Points, in no order, along strands that fork, close into loops and pass close to each other.
In the rows, 128 means zero.
Points whose rows are less than 82.4 apart are linked; no others are. Some points are linked to none.
K_152: [158 168 126 115  80 147 136 121  95 155 149 182 119 167 198 135 168  92
 171 109  91]
K_612: [103 102 172 146  94 126 117 137  97 137 134 183  90 103 114 108  57  76
 113 110 150]
K_70: [ 97 147 128 136 115 118 105 131 122 107 123  86 167 117 148 116 112 133
  97 166 164]
K_792: [191  99 162  94 123 166 122 161 193  60 117 139 140 133 132 150 102 157
 143 153  61]
K_769: [119  84 144 171 184 138 105 123 165 150 106 132 124 124  52 159 124 108
 168  90  99]
K_734: [135 164 145 116  94 135 162 201 162  81 104  96 112 127 129 150  96 150
  99 185 119]
K_258: [107 108 180 144  96 179 141  89 126 170  98 151  95 110  93 150  59 113
 129  93 152]
K_809: [ 92 125 114 152 136  93 111 136 137 121 150  74 162 108 125 107  97 148
 123 150 152]
K_352: [116 146 127 137  96 122  60 148 135 113  86 155 161 119 168 121 157  76
 123 157 147]
K_274: [107 179 129 143 143  83 116 103  93 183 161 144 128 118 127  97 130 127
 110  93 155]
K_445: [124 208 151 133 144 104  87  63 122 162 148 159 141 160 174 108 174 103
 159  95 149]
K_279: [121 155 100 105  91 178 131  83 140 150  70 127 115 118 109 145 139 156
  91 129 166]
K_33: [118 131  75 108 103 134 160 134 104 108 143  94 111 114 109 115 123 163
  93 149 139]
K_677: [123 137 134 158 134 110  80 134 117 139 107 120 152 142 158 125 180  73
 144 132 130]
K_852: [126 120 105 144 157 133 127 151 110 120 129  89 135 128 117 136 182 102
 125 124 104]
K_796: [101  75 132 133 123 116 138 131 124 150 132 118 104 104  60 104  98 138
 124  84 129]
K_149: [141 102  92  96 150 100 174  96 111 180 130 156 102 128 124  75 139 178
 112 104 181]
K_785: [130  99  67 140 121  99 132 144 165  61 108 128 135  84  81  90 114 156
 120 187 110]
K_739: [194  87 112 137 151 134 127 112 152  56 130 145 144 115 125 140 123 153
  92 169  54]
K_454: [113  70 131 117  82  86 139  96 207  90 101 164 120  96  59 103  76 167
 145 153 123]
K_719: [ 96 109 145 176 146 105  88 160 137 157 100 144 170 104 110 126 112 103
 124 122 148]
K_778: [129 194 121  98  89 141 137 133 106 102 129 142 129 123 186 126 122 150
  80 175 163]
K_517: [143 125 153 122 105 148 110 145 136  75 113  87 158 153 196 156 121 118
 147 171 155]
K_257: [135 157 135 116  95 163 139 159  97 114 130 120 137 139 174 151 150 127
 111 140 125]
K_238: [199 169 171  84  53 172 150 177 156 154 119 126 120 135 162 105 140 157
 137 117 120]
K_313: [125 104 102 119 103 186 123  93 162 153  75 102 125 103  65 139 130 135
 106 106 142]
K_116: [164 147 157 103  74 174 144 155 117 139 136 130 127 155 181 144 148 131
 146 131 111]
K_498: [ 98  39 138 147 145  62 138 133 142  97 139 169 109 109  77 115  79 147
 157 112 112]
K_11: [131 186  91  84 125 118 101  72 136 147 124 190 129 137 192 128 166  76
 170 116 153]
K_41: [118 122 175 140 110 136 163  60  82 142 125 166  53 126 150 137  58 117
 135 110 156]
K_546: [107 137 113 144  96 146 134 179 159  99  55 124 135 120 122 150 151 113
 111 185 124]
K_803: [151 106  90 122 172  99 128 151 118  56 175  93 126 109 130 118 101 138
  99 160  94]
K_110: [111  49 120 125 122  92 157 180 141 124 116 147 107  85  62  59 106 131
 136 107 133]
K_292: [141 171 106 135 137 129 160 160  70 137 169 130 128 146 176 140 172 120
 113 105 112]
K_820: [102  90 138 186 145  98 118 119 151 109 102 175 128 101  85 188  72 154
 178 103 113]
K_499: [108 166  98 106  94 125 144  95 121 138 118 130 121 120 142  97 116 171
  77 156 191]
K_448: [ 91 162 141 126  92 122  76 129 128 148 119 156 147 103 125 106  90 100
  87 127 166]
K_545: [ 84 169 191 159 164 110 102 102 129 152 152 113 154 166 126 136 133 127
 145 105 153]
K_879: [131 104 116  98 110 112 171 108 117 180 118 166  91 113 116  61 117 180
  95  93 181]
K_388: [115 110  87 143 130  93 141 158  82 151 154 114 116 116  90  66 142 125
  95 102 152]
K_7: [114 107 151 155 103 177  91 110 172 153  38 143 153 112 102 154 135 101
 134 112 147]
K_752: [147 161  99  85 114 182 209 143 122 142 139 139 108 132 132 148 127 186
 103 151 119]
K_860: [110 114 148 151 175 150 103 101 153 157 107 100 131 133  72 146 149 108
 157  82 105]
K_568: [140 157 111 107 108 175 122  64 140 183  86 166 118 109 115 131 129 154
  94 113 179]
K_749: [ 77 175 176 145 138 110  85  86 127 162 152 131 146 150 144 131 113 127
 124  99 164]
K_543: [126 169 125 109 122 154  86  55 141 180  99 172 130 140 166 140 156 115
 144 103 160]
K_889: [160 116 139 162 126 109 109 177 101 118 126 125 144 163 187 137 158  76
 171 150 111]
K_51: [ 94  70 157 175 128  84 129 150 127 138 108 163 133 111  90 143  51 123
 140 122 157]
K_979: [ 99  72 182 157 106 103 149 154  89 121 107 163  91 108 109 111  63  85
 124 116 151]
K_884: [147 105 105 139 208 125 114 109 131  85 150  90 124 128 110 121 153 120
 125 136  69]
K_800: [127 105 165 167 128 139  59 111 152 167  71 127 143 152 121 133 178  69
 176 102 127]
K_660: [ 96 144 170 130  96 126  90 129 125 146 127 179 127 102 105 122  57  87
 109 110 160]
K_881: [107 119  97 150 104  88 126 163 120 108 121 105 146 107 105  89 117 132
  97 176 158]
K_708: [118 141 141 128 152 150 107  79 148 123 125  57 149 151 160 152 150 139
 155 121 136]
K_421: [ 71 163 199 157 169 100 120 101 114 143 173 119 130 171 100 143 109 138
 146  99 167]
K_682: [153  90  88 114 158 135 140  99 108  80 168 103 110 128 106  99 132 147
  82 150  52]
K_400: [138 110 125 140 121 138 124 187 126  95  95 120 155 128 158 144 152 110
 140 163 121]
K_213: [129 158 103 125 193 100 154  72 121 185 154 117 130 150 138 120 135 178
 125 128 173]
K_304: [113  86 121 136 113 115 122  72 209 106 117 133 160  91  81 127  83 167
 133 172 125]
K_89: [ 87  85 131 145 171  56 115 115 140 108 176 105 141 129  90  96  88 156
 147 132 103]
K_834: [148  97  78 127 123  98 146 150 154  45 123 122 114 105  98 104 110 157
  98 195  85]
K_19: [131 103  93 159 150 125 107 168 141  99  99 116 154 105 123 138 152 128
 138 164 127]
K_338: [127  84  75 122 148 147 126  99 122 143 129 108  92 108  50 110 156 128
 115  87 103]
K_992: [155 170 115 121 175 110 157 130  77 110 183  77 117 147 167 145 146 145
 121 112 127]
K_437: [128 159  86  98 102 177 167  97 130 149  86 139 106 131 126 144 139 172
  86 145 156]
K_840: [134 171 114 131 184 122 137  68 122 151 159  90 131 142 148 137 153 167
 122 119 157]
K_158: [152 149 138 121 181  91 159  85 114 218 144 194  93 143 100  97 119 120
 116  95 166]
K_479: [112  66 140 136  94 113 129  78 209  99 101 167 137  95  56 140  74 168
 147 148 118]
K_36: [103 193 148 160 149  81  98 130 101 146 163 124 155 140 132  97 180  76
 128  99 138]
K_768: [149 124 142 135  66 181 113 104 110 155 117 137 112 183 177 149 159  85
 172 139 112]
K_254: [147 200 115 112 133 105  96  60 123 153 136 174 119 152 179 118 178  87
 171 100 134]
K_804: [157 108  78  94 143 162 156  83 116  92 179  98 105 123 116 127 127 164
  90 140  71]
K_570: [137 144 150  99 108 152 127 120 123  94 117  73 156 155 204 158 118 138
 132 153 159]
K_441: [130 128 132 126  89 173 106 108 114 160 100 126 121 159 161 152 194  96
 145 128 121]
K_195: [116 156 157 153 107 128  62  78 125 155 116 118 135 174 176 118 173  73
 178 123 142]
K_390: [185 160 135  95 130 151 188 138 127 179 153 199 141 158 191 126 156 116
 147 128  96]
K_831: [102 101 153 142  92 147 119 121 178 141  67 143 143 102  73 139  76 130
 119 137 161]
K_502: [103  77 113 163 131 109 114 146 162 133 100 140 143  89  66 119 100 145
 139 130 137]
K_468: [143 119 131 121 176  76 169  99 106 203 153 168  80 141 103  75 120 149
 128  84 168]
K_589: [119  94  88 138 174 137 121 116 131 142 138  98 109 118  64 123 170 110
 129  95  92]
K_668: [110 121  81 116 100 143 146 139 117 123 103 106 107 113  80 110 135 142
  83 146 135]
K_872: [139  84  71 140 173  94 130 151 110  90 164  89 132 107 102  95 126 124
 117 151  91]
K_61: [147 155  91 123 159 147 151  88 111 175 121 135 120 139 144 149 179 147
 119 106 143]
K_518: [ 89 129 159 192 201  85  99 143 149 120 135 134 152 138  91 154 127 126
 180 117 116]
K_625: [ 89  58 173 127  91  81 161 159 103 103 115 152 101 103 113  93  71 121
 126 107 163]
K_237: [204  93 168 117  88 140 104 182 137 135 148 103 137 166 139 135 103 120
 193 122 113]
K_331: [161 170 152  84  83 152 169 214 136 127 147 113 127 126 151 117 113 153
 103 128 137]
K_126: [114 142 177 159 119 122  58  90 139 168 107 144 133 165 133 116 169  65
 174  91 132]
K_960: [183 158 177  74  80 163 145 177 143 135 142 114 135 138 163 128 114 172
 128 106 131]
K_172: [151 123 100  92 108 151 146  87 183  53 130  96 124 119 103 145  98 157
  88 200  92]
K_40: [144 128 135  88  99 198 156 156 152  95 123  95 127 135 136 160 134 146
 134 147 102]
K_637: [190 110 173 131  86 147 130 179 119 156 157 108 132 161 146 127 138  98
 180 117  98]
K_23: [161 124 147  74 122 165 132 119 132  68 147  71 143 148 189 169 106 157
 141 139 133]
K_39: [ 99 155 121 121  91 121 120  83 127 162 119 124 137 117 131  98  96 171
  89 132 191]
K_207: [134 139 111 140 133 136 151 166  83 135 140 107 130 137 143 137 188  94
 122 116 109]
K_412: [131 173 137  92  65 196 162 147 139 141 100 156 113 140 159 153 157 139
 114 150 117]
K_763: [106 151 133 132 175 131 107  68 143 143 159  63 144 142 129 138 143 157
 140 113 140]
K_895: [107 123 138 147 148  98 141 116  95 183 161 121  97 128  80  99 114 144
 128  72 148]
K_893: [146 156  92 123 143 130 139  81 111 198 112 159 116 124 122 121 155 137
  99  96 164]
K_851: [142 166 121 145 191 108 135 130  95 110 178  57 131 143 143 126 162 130
 129 113 132]
K_761: [122 119 129 162 156 113  90 134 135 127 114  86 171 124 156 132 153 108
 152 139 142]
K_909: [ 82 162 156 133 135 103 113  76 121 175 154 122 140 143 142 133  91 158
 110 100 180]
K_336: [110 129 123 122 106 177 104  96 135 146  78 111 141 134 139 151 171 106
 127 122 146]
K_72: [122 148 102 146 120 128 127 127 102 157 130 114 133 118 124 124 148 133
  89 120 147]
K_204: [ 96  34 152 118 135  61 165 145 129  74 120 161 102 113  92 125  80 129
 155 108 128]
K_17: [136 195  83  75 120 130 109  86 139 161 107 208 126  98 151 132 137  88
 124 109 168]
K_162: [191 148 142  86 130 166 196 157 130 172 158 147 135 146 177 141 146 170
 149 106 119]
K_558: [120 123 146 144 163  90 168 122  89 180 156 150  72 140  81  81 125 156
 136  63 147]
K_38: [141 145 110  81 106 150 170 128 159  59 142  93 108 124 117 136  83 170
  88 176 106]
K_529: [139 113  96 114 101 135 127  72 201  61 114 103 148 106  94 123 106 163
  97 196 112]
K_650: [111 120 182 148 113 163 148  67  98 149 114 145  79 130 119 157  61 105
 125  96 156]
K_667: [126 138 143 141 104 158  82 137 137 161  75 166 139  90 103 121 136  63
 102  91 140]
K_575: [100  99 160 192 189  85 130 159 118 125 131 153 107 135  48 153 100 112
 173 103 117]
K_516: [173  87 157 113 100 175 125 145 133 115 121  92 127 160 161 169 124 119
 186 150 107]
K_548: [149 153 144  99  99 153 158 200 111 105 145 110 138 133 163 147 127 133
 111 144 124]
K_706: [100 109 176 111  83 128 174 114  95 150 121 177  66 107 141  88  66 141
 114  92 163]
K_142: [171 111 153  72 102 190 137 164 192  76 117 107 127 142 131 157 113 146
 151 158  84]
K_847: [ 83  46 161 110  99  71 164 149 137  95 111 151 109 108  95 111  74 141
 143 118 145]
K_438: [ 96  96 153 162 121 103 108 157 123 153 116 146 131 106  88 118  77 106
 120 107 145]
K_663: [ 90 114 125 130 150  95 132 101 114 161 161  98 115 124  98 104 114 154
 125  92 144]
K_410: [121 180 118  82  38 170 115 140 123 140 106 196 109 133 166 126 170  89
 136 141 107]
K_805: [107 136 140 136  84 170  87 116 160 130  38 139 148 117 118 135 135 107
 109 148 162]
K_579: [150 101  84 121 179 147 130 121 120  95 158  99 110 121  98 132 155 119
 103 133  58]
K_317: [123 117 153 105  90 132 170 111 116 174 116 190  76 102 114  65  86 155
 105  87 172]
K_457: [101 123 162 157 147 130 135 108 111 175 141 128  97 136  74 131 102 129
 136  62 140]
K_355: [ 63 122 175 161 161  73 123 115 113 119 162 121 128 168  97 146  82 133
 143 117 154]
K_606: [149 141 126  99 107 126 166 194 179  61 114 103 111 126 112 148  76 152
 101 191  89]
K_9: [ 93  59 153 103  86  84 165 117 185  87 108 144 109 100  74 103  79 162
 140 138 138]
K_325: [105 164 129 109  75 155  78 112 135 135  70 151 138 117 139 128 146 101
  96 136 153]
K_912: [ 97 123 116 159 104  89 105 168 124 127  99 145 154  96 101  87 103 127
  92 162 167]
K_828: [ 87 193 123 103  90 128  68 106 126 133 124 153 149 105 156 107 102 113
  89 141 182]
K_478: [133  97  89 119 133 184 122 128 151 109  93 112 134 121  94 160 162 117
 126 144  92]
K_259: [107  99 105 156 175  71 118 134 140 105 176  79 154 107 111  95  97 148
 133 143 120]
K_426: [107 211  98  80  82 137  91 113 127 120 124 171 130 104 177 120 133 114
 108 145 165]
K_747: [129 184 163 146 136 119  92  71 121 151 142 118 134 175 182 113 183  95
 172 111 153]
K_522: [120 163  86 116  87 145 138 167  93 141 106 162 116 116 114 111 164 100
  68 134 129]
K_201: [102 120 148 157 162 138 115 115 133 168 125 107 130 120  75 139 129 112
 132  82 134]
K_993: [ 66 119 168 169 149  78 105 135 121 148 148 126 156 149 107 137  79 113
 126 125 161]
K_892: [146 134  87  88 157 161 169 114 110 115 168 103 110 126 129 150 137 163
 114 124  91]
K_615: [158 124 155 134  68 143 128 222 115 129 123 156 145 137 169 121 148  87
 152 151  92]
K_230: [125 132 117 151 105 134 114 188 130 108  74 153 153 114 131 141 162 102
 106 176 135]
K_624: [126 136 122 152 158 146 111 132 112 135 115  89 129 155 123 140 208  87
 156 107 112]
K_422: [105  58 146 168 177  68 135 125 122 105 138 157  98 134  62 138  79 123
 175 106 106]
K_458: [174 121 166  76  94 160 141 187 156 112 146  92 137 146 151 141 113 152
 158 113 122]
K_556: [132 182 110 110 104 125 159 172  79 129 159 158 133 127 176 125 136 128
  77 146 135]
K_915: [149 157 124 131  97 137 164 168  78 150 150 160 127 143 170 124 189  76
 140  99  75]
K_609: [170  88 122 148 187 130 114 145 135  81 132 102 124 155 145 156 174  95
 182 138  67]
K_77: [173 141 153 145  96 136 144 160  83 155 170 143 119 164 175 123 168  78
 171  99  71]
K_968: [139 140 143 127  60 148 112 200 124 111  95 172 133 137 168 125 162  68
 138 175 109]
K_217: [151 173 127 110 120 151 110  94 134 187 114 201  98  76 118 113 101  91
 115  78 156]
K_182: [121 176 122 142 132  90 110 156  78 118 166 116 157 126 186 116 148  93
  97 137 151]
K_921: [128 190 110  84 132 130  86  65 150 167 108 197 127 119 170 134 142  96
 149 102 166]
K_354: [207 159 150  88 114 147 181 155 126 183 153 165 140 147 190 111 152 139
 151 104 104]
K_71: [194  95 138 106 133 156 130 137 169  54 132 144 147 134 133 155 112 149
 114 158  52]
K_414: [185  92 129 137 190 130 120 168 128  72 158 110 129 151 140 155 142 108
 169 127  58]
K_496: [154  95 128 164 172 141 109 124 141 108 110  90 121 163 140 152 198  95
 204 137  83]
K_146: [143 181  95 102 135 133 156 108 103 167 138 176 135 136 179 135 153 134
  90 151 145]
K_482: [146 123 126 186 132 102  98 161 104 133 101 132 141 159 161 126 196  61
 171 133 105]
K_666: [104 128 149 182 174  97  91 139 155 135 114 111 162 139 124 136 153 109
 164 121 123]
K_117: [124  98 154 162 117 156  70 127 161 167  54 149 148 121 117 140 163  76
 152 108 138]
K_429: [ 80 119 159 155 184 101 103  91 171 124 147 100 156 150  91 160  99 143
 172 125 116]
K_582: [ 78 141 161 165 135  67  89 150 113 158 161 132 160 127 124 106  92 103
 115 126 159]
K_408: [ 76  68 144 133 145  60 135 126 128 120 167 108 112 135  80  97  93 150
 147 105 116]
K_344: [ 99 133 133 140 181 113 107  77 153 131 158  74 146 136 105 129 119 149
 149 117 110]
K_284: [113 178 133 169 153  69  99 155  89 134 161 111 158 125 160  99 165  73
 109 128 142]
K_859: [114 121 136 153 171 140 106 102 151 143 113  80 138 144 103 141 182  98
 161  98 116]
K_783: [119 196 120  93  78 142 105 128 111 112 130 156 144 121 196 138 140 116
  93 166 145]
K_324: [126 117 107 132 123 126 110  90 209  79  98 107 162  99 103 145 108 161
 130 186 125]
K_647: [115 105 173 126 138  96 191 109  76 158 140 174  47 134 133 102  98 136
 143  64 145]
K_431: [190 129 148  74 133 176 165 146 136 142 165 116 122 146 169 154 132 173
 159  88 101]
K_679: [163 102 112 110 168 116 122 125 137  49 166  94 147 123 137 142  92 141
  97 163  92]
K_176: [ 95 141 125 116  87 142 125  90 155 137 109  97 145 116 102 123  98 167
  96 143 179]
K_193: [174 110 141 120 168 123 143 189 103  96 173  96 134 149 145 152 149 104
 159 110  80]
K_170: [ 92 150 138 127 150  99 138  69 123 186 151 138 122 148 124 117  90 184
 123  97 179]
K_755: [132 185 128  86  65 182 153 147 130 147 114 197 113 134 160 136 164 122
 115 135  99]
K_209: [133 118  71  96 147 118 174  82 116 163 134 122 112 128 123 102 130 195
 104 140 172]
K_819: [113 127  75 119 123 103 158 147  76 128 150  95 118 111 119  80 142 147
  88 131 150]
K_491: [116 149 146 121  76 144  89 132 121 108 115 123 150 148 210 128 147  94
 129 165 144]
K_80: [160 150 184 105  50 171 133 187 151 124  99 125 132 148 170 136 115 127
 140 164 121]
K_383: [158 122 154 118  75 188 129 138 118 132 120 108 126 175 179 159 138 109
 167 148 109]
K_428: [168 153 154 102 134 134 166 192  96 132 182 118 141 144 180 144 135 140
 129  95 113]
K_891: [156 107 133 143 142 128 119 175 117 100 117 101 140 136 167 158 149 105
 167 146 111]
K_29: [157 118 117 109 171 129 112  78 155  64 159  73 156 127 144 139 103 139
 110 160 104]
K_246: [108  65 159 139 156 100 164 143  99 129 148 133  59 135  69 102 105 114
 157  67 118]
K_595: [ 98  98 155 202 135  99 121 130 136 125  88 175 136 112 108 188  62 124
 154 124 152]
K_789: [127  83  82 146 169  96 107 114 155  99 142 125 150  88  82 104 106 147
 125 154  95]
K_812: [126 157 134 117 179 102 148  61 128 210 140 158 126 148 131 114 111 164
 116 118 181]
K_757: [144 150  84  97 129 135 184 110 101 167 120 169 123 144 147 133 136 160
  85 170 164]
K_367: [159 187 156  86  59 190 163 174 153 152 117 145 109 131 165 126 147 166
 125 139 112]
K_261: [139 147  93 105 156 161 156  86 110 141 140  92 122 146 150 163 158 151
 126 112 114]
K_510: [170 110 137 101 133 144 145 197 146  64 132 114 147 126 143 155 106 139
 136 157  95]
K_450: [ 91  83 125 169 137  88 115 103 173 102 115 168 145 103  85 159  63 161
 165 133 120]
K_12: [186  85 166  86 108 159 112 173 154  91 141 103 138 156 151 154 100 137
 184 129  98]
K_271: [137 150 134 136 144 118 135  78 113 201 129 178 107 118 113 109 115 131
 111  83 157]
K_730: [135 167 105  92  86 183 164 116 132 151  87 179 108 140 146 153 164 153
  86 147 144]
K_85: [112 160 160 114 104 162  80  61 147 178  93 154 141 122 150 142 129 117
 126  93 161]
K_218: [124  91 119 180 196 119  88 121 172 127 111 147 120 111  58 137 135 132
 171 107  74]
K_640: [102 177 157 171 166  77 103 147  95 161 167 134 130 136  95  91 142  92
 116  83 137]
K_974: [ 89 130 131 154 117  82  92 169 109 143 143 130 160 104 118  92 103 115
  99 135 159]
K_277: [167 100 108 171 217 112 103 127 143  76 141 121 129 116 126 132 157 130
 138 139  49]
K_449: [133 180  86 105  89 142 130 137  96 150 118 197 111 114 135 129 168 107
  79 125 133]
K_363: [ 88  76 157 121 159  69 150 128 110 126 175 124  83 147  74  98 101 138
 157  77 117]
K_989: [101  87 170 131 136 111 185 120  80 145 142 139  57 127  98 105  99 121
 144  56 134]
K_407: [123 165 110 131 120 111 139 176  75 110 158 112 140 119 172 127 136 105
  90 146 136]
K_395: [108 104 162 147 101 179 122  98 167 169  77 142 130 105  77 147  78 119
 125 108 146]
K_406: [188  86 105 151 185 124 115 124 145  70 136 137 140 116 133 147 142 141
 113 153  46]
K_197: [118 152 155 119 100 173 108  63 144 186  89 161 119 105 124 143  93 132
 107  92 168]
K_639: [155 159  94 116 175 117 179 124  85 138 177 111 111 143 159 149 144 162
 116 127 129]
K_901: [113 180 122  89  49 175  98 121 131 120  82 171 112 130 160 143 161  98
 111 149 136]
K_539: [123 148 102 134  98 135 141 171  80 131 126 146 137 120 136 128 174  88
  87 122 117]
K_137: [157 139 111  97 122 194 179 124 116 173 128 147 118 152 163 172 176 155
 137 121 105]
K_270: [ 93 150 148 175 176  82 109 146  99 150 171  99 142 140  95  96 147 119
 128 102 140]
K_160: [116  77  69 138 136 102 143 170  98 144 126 111 111 106  59  71 150 117
 109 113 124]
K_746: [109 159 126 112  63 145  82 163 121 100  97 167 136 125 164 119 156  62
 133 169 124]
K_92: [132  71  66 129 142  85 141 160 120  87 142 106 117 101  87  68 125 138
 108 159  96]
K_212: [104 135 131 163 123 108  73 154 135 134  88 148 175 104 141 129 140  85
 116 149 151]
K_661: [171 110 141  83 158 169 130 129 132  78 172  95 123 146 143 161 121 140
 124 113  60]
K_361: [152 145  59 116 169 116 174 116  80 139 186  97 102 128 135 122 153 165
 116 118 125]
K_537: [126  55  81 116 133  88 133 138 150  86 133 135 115  96  70  58 138 148
 107 149  88]
K_384: [168 172 138 109 126 128 174 177  80 147 184 153 134 145 191 134 154 127
 122 100 107]
K_713: [ 95  90 158 184 159  97 120 163 108 162 127 153 117 127  74 129  94  98
 143  97 132]
K_256: [161 174 112  92 133 132 178 130 100 167 148 197 139 141 198 135 154 127
 113 150 124]
K_610: [ 99 124 147 145 102 140  97 142 172 138  64 140 160  97  91 132 106 123
 111 148 165]
K_758: [120 187  89  98 101 114 144 128 101 123 140 147 120 127 161 111 123 162
  64 173 175]
K_948: [ 69 107 164 167 180  79 121 101 145 109 146 124 136 156  90 172  72 145
 165 128 135]
K_885: [125 117 115 138 170 110 109  88 154  82 159  67 161 115 143 133 105 144
 132 155 120]
K_728: [111 170 125 153 171  95 125 123 106 144 163  78 143 136 135 113 155 126
 130 109 140]
K_718: [113 113 114 125 122 190 113  86 157 143  72  99 140 118 105 154 165 125
 125 113 133]
K_286: [185  80 143 115 154 139 101 125 153  62 134 107 136 159 171 166 118 136
 181 146  87]
K_782: [114 178 125 122 132 136 104  87 109 157 122 110 143 139 181 137 156 131
 111 118 153]
K_151: [102 143 102  98  97 150 145  86 148 106 119  81 137 112 108 120  98 180
  98 163 164]
K_378: [147 123 163 137  83 134  88 150 117  97 113 127 148 158 208 141 128  99
 165 183 144]
K_566: [123 130  79 130 175  92 148 112  83 144 181  94 105 130 107  85 155 162
 113 108 123]
K_709: [129 103  86 171 172 104 110 138 158 100 128 111 149  97 119 132 127 138
 144 147 102]
K_949: [167 122 144 100 134 121 152 215 104 101 179  96 144 131 149 147 121 126
 140 107 100]
K_305: [122  79  98 116 131 159 121  91 144 147 101 112 107 101  48 120 134 130
 114  99 117]
K_705: [131 185  74  94 107 126 111 114 108 159 114 206 125  99 138 116 150  97
 102 118 150]
K_302: [116 115  98 141 162 112 130 107 108 146 165  83 117 127  98 104 137 148
 115 109 126]
K_940: [149 112 140 147 135 149 124 133 112 125 123  98 113 175 149 150 198  85
 181 121  95]
K_59: [163 108 131 122 166 127 112 139 137  64 125  80 147 142 173 159 124 120
 155 149 112]
K_984: [122 146 103  93 103 163 159 111 145  82 119  87 122 127 131 147 114 176
 101 168 134]
K_633: [135  89 107 154 201 121  99 112 157 132 133 117 125 113  56 108 150 116
 138 113  68]
K_74: [131 123 127 138 165 120 107 128 144  83 126  72 168 123 163 150 127 134
 140 154 137]
K_131: [160 136 141  75 117 194 175 133 135 113 147 105 122 146 163 164 125 166
 147 116 104]
K_289: [115 115  87 147 112  99 136 148 152  82 102 101 144  98  98 108 110 151
 109 182 150]
K_776: [122 114 106 181 181  90  90 129 167  95 130 128 169  85 122 134 108 161
 164 144 105]
K_180: [160 121 109 108 112 130 157 176 163  53 129 123 102 113  97 129  95 148
  97 192  76]
K_145: [126 147 123 129  93 146 153 184 162  81  79 113 112 127 126 150 123 133
 104 196 116]
K_806: [ 96 107 127 193 190  75  99 140 154 113 145 139 149 114  94 137 106 154
 172 121 104]
K_620: [144 126 139 101 147 165 125  91 132  89 141  62 130 153 184 168 141 140
 158 128 123]
K_827: [124  94  77 147 131 123 132 174  97 124 122 112 127 101  73 116 155 102
 102 137 115]
K_850: [119  50  98 134 141  90 118 120 156 108 142 143 123  98  67  81 107 148
 131 127  87]
K_655: [180 135 162 129 106 123 145 183  94 149 177 108 123 173 166 125 157  92
 182  95  92]
K_623: [ 95  92 176 127  89 125 163  97  84 129 124 167  74 123 142 118  58 124
 122 101 170]
K_82: [145 141  69  98 146 148 178 101 108 146 141 124 115 135 140 139 139 186
  97 150 150]
K_903: [112 143 127 123 106 147 123 130 132 100  98  89 160 118 151 144 132 136
 100 174 159]
K_265: [123 109  74 132 118 146 140 172 128 104 107 108 127 111  90 129 147 114
  96 154 123]
K_966: [109 156 147 124  89 151  91 115 134 107  95 114 164 136 181 137 140 108
 105 176 164]

A tip is a point with one link. Name the tips that can be reached along the links from each point below, in the order of the rows.
K_595 -> K_615, K_450
K_313 -> K_556, K_915
K_803 -> K_647, K_286

A fork is a point with three links, a tip a point with one. Leave the first point through the second and follow the links. Name the first fork or tip that comes.
K_145 / K_734 -> K_355
K_378 / K_491 -> K_647
K_406 / K_277 -> K_895
K_146 / K_757 -> K_805
K_151 / K_984 -> K_847
K_363 / K_408 -> K_763
